Each row is a point on a tangle of strands that fork and nearly touch. The rows are in no order.
(in the rows, 128 means zero)
Two points are linked if the straight distance between their rows is under 114.
Z_218: [114 158 162 119 161 120 149 101 159 142 170 152 137  74 122 149 144 149
  99 106  74 125 145 114 131 124 124]
Z_266: [102 106 125 120 180 145 147 104 156 159 144  95 115 101 118  87 135 170
 132 103  90  65 139 118  67  98 128]
Z_734: [143  97  60  91  98 137 129 130 118  95 110  93 134 115 144 109 149  93
 156 151 136  90 104 130 112 155 129]
Z_955: [135 150 137 116  97 158 133 112 167 130 143 180 105 145  94 119 175  87
 148 111 123 148 138 151 148 119  55]
Z_773: [106 124 119  98 153 110 153  89 126 104 168 126 167  66 122 119 145 150
 142  97  43 165  97 108 108 151 141]
Z_428: [151 144 136 176  89 119 106 178 109 129  97 201 154 122 149 185  83 132
 117 180 150 147 143 122 171 136 109]
Z_534: [ 92 140 171  98 162 148 124 150 130 162 169 107 118  93  83 103 162 118
 139 101 119 123 116 119  89 114 143]
Z_175: [117 114 112 121 139  96 147 142 104 131 126  95  95 105 103 129 133 168
 139 109  79 206  82 122  99 143 198]
Z_622: [124 134 124 120 163 117 158  92 136 115 179 140 146  90 123 148 157 139
 124 111  67 148 127  98 122 156 161]
Z_222: [144 103  97 134  94 135 126 169  90  93  97 146 152 127 165 141 106 137
 144 176 120 169 135 126 125 125 114]
Z_827: [111  74 166 166 184 122 139 186 113 175 110 121 149 151 104 112 107 128
 102  96 175  97 114 138 103 126 171]
Z_558: [177 132  63  89  88 148 141  65 139  92 140  78 113 132 154 127 152 153
 126 148  78 153 129 116 111 153 153]
Z_824: [123 154 121 123 148 143 135 140 112 119 170 125 156 125 128 144 168  80
 126 109 139 107 152 115 112 149 173]
Z_607: [116 160 156 116 164 152 123 159 126 142 179 117 144 111 102 132 179  92
 123  98 144 109 143 112  79 126 163]
Z_125: [110  95 118 154 145 115 141 131  72  83 133 126 169 165 141 131 126 104
 149 129 141 130 137 116 137 129 151]
Z_142: [ 83  96 184 120 173 127 116 161 109 167 150  90 120 123  83  91 136 130
 156 104 129 126 110 135  90  92 136]
Z_731: [130 155 140 186 139 133 127 148 108 120 140 193 166 152 133 177 132  87
 126 138 168 109 163 109 188 158 126]
Z_501: [110 131 197 110 157 134 103 195  74 141 152 100 167 121 105 131 113 122
 117 104 171 139 139 119  83 105 163]
Z_837: [128 158 167  84 142 132 141  73 185 144 172 142 129  45 115 132 150 153
  84 109  58 153 118 123 139 132 104]
Z_968: [147 163 125 189 157 159 143 135 106 107 149 161 161 172 145 162 148 114
 125 153 162  93 183 101 193 152 164]
Z_431: [142 142  80 165 119 131 116 125  92 111 121 101 121 181 174 152 121 135
 111 174 175  99 165 109 150 126 149]
Z_781: [125 106 164 145 158 151 124 203  81 142 133 110 181 150 119 137 119 113
 110 106 186 111 138 124  95 130 191]
Z_914: [115 168 103 143 108 115 115 120 138 123 127 142 119 160 152 146 118  94
 108 130 204  66 160 129 134 122 102]
Z_972: [113 135 121  58 130 117 134 101 135  97 143 112 160  43 135 112 137 157
 135 121  32 185  71 122 110 165 126]
Z_821: [136 184  72 141  47 103  84 104 139 128 139 174 129 128 123 183 124  78
 116 178 191  86 132 128 196 173  80]
Z_749: [ 96  82 152 184 163  90 149  89 134 140 120 141  81 175 128  96 137 142
 151  73 112 145 116 147 157  96 159]
Z_814: [110 105 115 168 133 106 146 118 114 117 126 122 116 172 131 135 133  95
 134 111 148 116 129 128 151 125 151]
Z_103: [128 140 168  85 138 146 123 139 144 136 132 122 103  64 113 114 120 179
 140 148  57 193 136 127 111 102  94]
Z_352: [120 166 142  98 108 161 116 104 165 124 125 162 114 130 129 109 140 105
 137 116 134 122 161 143 120  95  32]
Z_710: [114  81 168 183 198 110 144 116 130 166 129 121  97 178 115  90 132 152
 142  70 130 115 130 137 119  98 180]
Z_568: [150 173  99 128  82 103 127  98 135 119 149 123 111 138 121 172 150  85
 110 136 141 149 116 113 172 170 144]
Z_379: [124 146 204 165 132 117 101 172 105 152 117 179 137 175 115 152  68 134
 120 109 196 133 162 145 147  91  97]
Z_559: [163 128 150 188 122 160  88 177  90 136 101 149 158 210 169 144  67 146
 108 150 197 105 175 130 140  95 131]
Z_398: [ 93 175 175  97 131 151 104 140 151 119 119 158 145 107 115  99 130 110
 138 116 161 103 160 142  98  92  45]
Z_880: [114 110 101 109 175 155 167 100 165 125 144 126 144  82 138 105 144 156
 123 118  87  57 141 109  88 121 128]
Z_517: [114 135 104 167 130 122 121 104 103 112 129 122 117 194 151 148 130  95
 119 138 200  66 153 116 159 128 140]
Z_866: [128 159 121 126 123 109 124 118 117 105 166 137 154 120 135 162 151  77
 119 118 138 141 127 106 142 162 153]
Z_637: [ 84 124 159 110 178 145 134 119 168 163 125 102 100  97 104  80 118 160
 120 119 126  69 134 136  80  76  97]
Z_43: [118  59 149 177 161  92 124 159 101 161  92 103  92 162 133  95 101 193
 124 106 133 176  99 148 121  90 183]
Z_68: [142 184  89 130  53  96 110 106 162 140 141 149 104 143 113 174 135  70
 110 138 182 100 114 139 184 172 107]
Z_482: [129 117 181 184 220 147 173 124 145 148 131 161 143 132 107 126 108 182
 117  95  92  83 162 119 120 112 167]
Z_762: [138 147 108  64  61 100 122  68 157  84  93 129 132 106 135 129 103 104
 120 125  96 126  79 138 154 176  67]
Z_117: [128 147 147  61 135 135 119 121 138 127 150 115 139  43 121 118 145 188
 131 139  30 226  97 124 105 130 126]
Z_541: [115  86 202 177 213 155 140 146 127 189 143 126 104 155  92  73 138 179
 150  91 110 135 141 141 111  83 166]
Z_899: [173 161  77 107  52 115 136  57 156 118 136 102  88 150 121 159 136 111
  96 135 118 156  91 128 178 181 143]
Z_714: [166 150  92 106  73 134 133  41 172 121 146  92  78 166 114 123 154 115
 103 103 108 144 103 135 149 153 121]
Z_275: [ 94 159 168 101 162 168 123 142 164 143 123 126 127 107 108  89 139 138
 124 116 153  70 156 134  73  85  64]
Z_235: [170 124  54  75  55 126 133 111 137  71  85 111 152 107 153 136 138 117
 140 176  79 143  70 122 162 213 117]
Z_729: [145  95 104 129 122 134 163  86 184 159 117 115  56 129  93  90 158 139
 137  95  69 161  86 159 139 133 142]
Z_969: [162 162  65 121  50 158 103  96 125 100 155 158 146 145 139 159 169  79
 145 187 133 139 127 112 214 177 102]
Z_133: [131 100 136 151  95  74 100 195 114 164  89 144 128 137 121 138  81 112
 112 131 197 137 114 155 125 123 107]
Z_373: [128 114  72  95  93 117 117 132  80  81 140  89 159 130 150 127 141  80
 153 151 156 109 109 124 121 154 151]
Z_883: [106  80 144 157 137  62 123 130 125 160  78 104  60 154 139  96  96 159
 112 111 151 159  98 155 128  91 158]
Z_988: [120  91 115 158 156  98 150 142 107 132 121 108 106 160 126 117 118 169
 137 114 110 179 103 132 102 122 195]
Z_161: [153 108  53 114 130 128 148 105 120 102 111  82 112 117 164 135 130 176
 122 171  98 128 136 111 103 140 173]
Z_561: [184 146  70 119  87 179 135  97 140  97 155 144 143 138 147 156 188 112
 134 183 112 137 151 112 186 166 117]
Z_430: [127 133 125  87  91  89 103 154 122 108 103 144 164  80 132 130 102  84
 149 135 134 141  95 131 124 159  78]
Z_290: [100  97 143 161 149  93 143 150 120 149 115 120 112 159 111 115 119 101
 112  90 177  93 119 145 125 108 139]
Z_625: [136  89  80 101 127 140 145 129 126 116 107  86 128  97 156 110 118 161
 137 155  81 130 110 119  82 127 146]
Z_316: [147 122 112 174 113 143 105 157  94 120  99 137 146 184 169 160  89 146
 110 179 186 100 171 118 151 109 125]
Z_581: [ 78 103 200 108 164 155  92 169  88 168 140  58 111 143  91  77 123 153
 155 121 151 136 145 144  78  70 133]
Z_460: [144 118 137  93 121 147 122 157 153 154 102 102  90  90 112 105 127 148
 137 149  87 175 118 131  96  97 107]
Z_213: [100  88 208 168 227 161 150 138 133 179 134 145 140 128  90  82 106 198
 156 101  94 105 144 135 113  92 151]
Z_325: [121 148 132  76  78  95 112 102 144 101  98 137 140  85 139 128  90 106
 132 133 122 143 100 141 141 131  53]
Z_287: [167 161  75 133  91 181 131 107 148 113 146 143 119 149 149 138 169 117
 127 161 136 112 166 114 155 132 109]
Z_167: [150 148 149 195 167 151 146 129 133 123 127 164 126 182 142 145 131 143
 118 124 155  85 189 129 158 117 144]
Z_308: [111  83 137 139 155 103 150  83 161 159 125 126  54 149 111  87 148 154
 156  88  89 159 101 159 141 103 143]
Z_298: [137 171  88 138  68 122  99 112 110 103 144 178 143 131 150 179 142  91
 131 184 157 131 133 112 214 168  96]
Z_524: [149 103  99 100  94 142 125 162 122 119  86 116 124 100 144 122 107 136
 152 161 106 158 114 131  95 123 108]
Z_916: [106 123 154  93 115 110 109 179 101 127 117 122 149  94 103 108 111  88
 153 126 154 146  99 139 105 117  82]
Z_943: [115 140 180 157 114  77 101 172 115 156 100 171 127 145 126 161  47 135
  99 130 195 113 142 148 143 107  87]
Z_168: [129  93 123 152  97  67 121 160 139 160  76 122  64 149 133 129  86 137
 111 130 170 157  93 158 136 115 133]
Z_82: [153 128 200 181 136 148  99 177  93 148  86 154 162 201 137 140  51 156
 110 127 197 125 170 143 140  83 120]
Z_698: [168 153  83  78  82 152 116  66 156 108 155  63  97 141 134 122 150 129
 111 116  98 133 120 118  87 142 147]
Z_214: [125 118 103 120 124 128 125 151  59  71 144 123 199 135 168 153 139  86
 153 146 157 125 145 113 126 144 157]
Z_726: [141 119 148 186 182 150 159 122 157 146 120 159 106 144 124 131 133 158
 113 113 112  89 175 125 123 106 155]
Z_146: [103 171 120 109 137 136 115 109 148 104 123 126 150 114 156 136 127 104
  97 115 167  52 151 118 106 127  92]
Z_77: [113 131 168  95 138 118 108 174  98 133 131 107 159  85 129 139 112 128
 132 128 132 163 124 124 101 110 126]
Z_656: [107 101 129 105 167 122 146 139 115 158 152  86 116  73  87 100 145 185
 156 119  50 183  77 131  80 137 182]
Z_577: [108 139 115 105 165 147 149 119 147 106 134 136 169  82 159 129 136 121
 111 131 120  57 153 113 102 130 109]
Z_202: [167 110  73  72  60 114 140  80 159  91  82 114 117 119 122 120 127  96
 141 138  78 121  60 140 149 200  96]
Z_402: [149 142 112 156  86 129 104 168 101  99 116 186 173 123 177 166 106 116
 137 187 124 164 141 123 166 137 103]
Z_808: [140 113 126 125 113 144 156  93 175 142 118 155  83 122  95 109 164 106
 148 109  89 154 115 152 139 121  89]

Follow the links from the first point to the second, and from the first to the third. Name the last point that the two ways share.
Z_749, Z_373, Z_316 | Z_517
Z_402, Z_773, Z_568 | Z_524
Z_103, Z_821, Z_607 | Z_568
Z_398, Z_734, Z_559 | Z_517
Z_714, Z_773, Z_428 | Z_524

A fork is a point with three links, a tip a point with one. Leave the first point through the second and follow the links. Name the first fork or tip that comes.
Z_103, Z_117 | Z_837
Z_559, Z_82 | Z_656
Z_899, Z_714 | Z_524
Z_808, Z_729 | Z_731
Z_275, Z_637 | Z_517
Z_916, Z_77 | Z_814
Z_581, Z_142 | Z_568
Z_290, Z_827 | Z_235

Name the points in between on the shortest way along the links from the first point to the second, in order.
Z_275, Z_749 | Z_398, Z_352, Z_955, Z_808, Z_729, Z_308
Z_222, Z_568 | Z_524, Z_625, Z_161, Z_558, Z_698, Z_714, Z_899
Z_43, Z_880 | Z_883, Z_168, Z_133, Z_943, Z_379, Z_82, Z_559, Z_316, Z_431, Z_517, Z_914, Z_146, Z_577
Z_534, Z_298 | Z_607, Z_824, Z_866, Z_568, Z_68, Z_821
Z_430, Z_431 | Z_916, Z_77, Z_501, Z_781, Z_827, Z_290, Z_814, Z_517
Z_731, Z_541 | Z_968, Z_167, Z_726, Z_482, Z_213
